Points on a hilly landscape, in no order, each with its height.
From any point a ball takes the steepest step (drop divided by distance) to one of its 4 nearest points. It stops when none of these is lower. Distance is the straight distance between rows; heights are no part of it.
laril height 22.3: [ -2  -6  -2 -14   0  -1   9   5   4 -11   2   5]
viro height 27.8: [  2   4 -14  -1  -9  -2   8   7   8 -12  -5   7]
Viseb height 21.7: [  3  -2  -7  -4  13 -10  -7  -8  14  18   6  -6]
zudot height 28.9: [ -5 -22  14  -9   0  17   9   5 -14 -11   1  10]
von height 46.9: [-11  -6  15 -11  23  -2  -9  -9  -5  16  10  -3]
sepir height 26.2: [  7  -8   2  16 -17 -14 -14  -4   6  24  -9 -10]
Buto height 71.8: [  7  13  -4  26 -16   3  -1   5  12 -10 -19   7]
Zepaf height 19.3: [  5   4 -15   6  -6  14  16   3   2 -26  -5   7]
mumo height 40.0: [  2 -11 -11 -14  11   1   3  -2   4   8  19  -7]
buku height 8.4: [-15   6  33  -7   6 -26  -5  -8 -25   8   8   2]
vute height 41.5: [  5 -12  -8 -12  -4  12  12   8  -7 -17   8  -1]
Tila height 36.4: [ 14   7 -21  -1  17  11 -14  -8  16  22   9 -11]
lenur height 44.8: [  7   3 -21  18 -25  25  12   0  -4 -11  -5  -1]
zil height 30.7: [-13  16  24  -9  19 -23 -11 -14 -12  14  11  -3]
nute height 34.4: [  7   3 -18   7 -13  10  10   6   5 -13  -6   4]
belum height 25.4: [ -6   0   6 -16  15 -13  -2  -5   9  11   8  -3]
nel height 18.1: [  5   4 -13  26 -29  21  -1  -5   2  -4 -17   1]
Bir height 10.0: [ 10 -11 -24  11 -15  11  -2  -2   4  16  11 -18]
pul height 93.9: [ -2   8  -4   4   8  33  14  -3  -5 -35   8  10]
pipor height 19.2: [ -1   6   1  -7   9 -19  -4  -4   7  15   5  -9]
Posi height 29.4: [ -6   2  18 -13   5 -26   1   8  -6  -2  -5   7]
navoz height 18.3: [ -9  18  22   3   8  -9  -8  11   0 -27  -9  13]
Lerag height 21.4: [  5  11  -6   0  19  -9 -10 -10  14  23   2  -9]
Dogad height 28.6: [  7  -3 -14  -1   9   2  -5  -8  15  19  12 -13]
kos height 51.1: [  5  -5 -22   6 -16   9   7   5   0  -2   5  -8]
Nobif height 41.9: [  6 -12  -9  17 -28   6  -9  -4   6  11  -5 -13]
ser height 17.9: [ -4 -11   8 -17   1   3   3   7  -4 -11   5  11]
sevem height 35.6: [  3   1 -12 -16  21  12 -10  -6   9  13  17 -13]
Gasik height 22.0: [ -8  15  11  -5  13 -31  -3  -5  -1  13   7  -3]
remod height 22.1: [ -3  -2   3 -13   2 -14   4   7   1  -3  -4   5]
gid height 11.9: [ -5  -6  14  -6   7  10   3   7 -13 -15  -8  16]
rof height 21.3: [ -2  22   0   3  16 -26 -14 -10   9  28   4  -7]
kifa height 56.1: [ -4 -15  12 -14  14   7   4  -5 -12  12   9  -2]
gur height 74.3: [ -2  -4  -6  -7   2  24  13   4 -12 -31   4   6]
siga height 11.8: [ -8   8   1   5   7   9   3   2   8 -30  -5  18]
dadun height 8.3: [  3  10   6  -4   3 -31  -2   2   5  12  -4  -4]
Mivo height 18.5: [  2   8  -1   1   4 -22  -6  -7  14  20  -2  -9]
pirof height 46.6: [  2  14 -10  17  -5   6   5   7   7 -23 -14   7]
zikof height 30.9: [  8  -5 -15  11 -18  -1   2   4   9   0  -9   0]
pake height 64.5: [ 10 -10 -27  11 -14  15   6   3   0  10  15 -16]
Gek height 43.7: [  4  -3  -4  21 -34  18  -6  -5   0  -4 -16  -3]
fiz height 55.7: [ -2 -27  22  -7  10  12   0   1 -18  21   5   4]
nezi height 34.2: [ -9  -6  27 -12   4  -8  -1   1 -17   0   0   7]
firo height 23.6: [-10  10  24  -9   4 -15  -4   8 -10 -14 -12  11]
gudi height 14.9: [ -7   0  15  -4   7   7   3   6  -5 -28  -9  14]
pubav height 18.4: [  7  -2  -6  12 -11 -12  -1   0   9  14  -9  -7]
zag height 16.1: [ -3  11   7   2   5 -11  -1  14   6 -21 -11  13]
mubiv height 45.6: [ -6 -17  28  -8   6   1  -5   2 -19  11  -2   9]
kazil height 46.5: [  9  -2 -20  22 -30  27   8  -4 -15  -1   0 -15]

Call two points neighbours if one is among the 4 nearest of the other. Go from one point of each pair to the other, from neighbour to neighbour, staying as low as possible. Name the highest point that can't be avoided.
Bir / buku => Dogad
dadun / pubav => Mivo
Zepaf / dadun => belum
dadun / buku => Gasik
gid / siga => gudi

For each start below, name the point where the ball stops.
firo => siga
laril => gid
mumo => dadun
belum => dadun
rof => dadun
vute => gid
Dogad => dadun
remod => gid
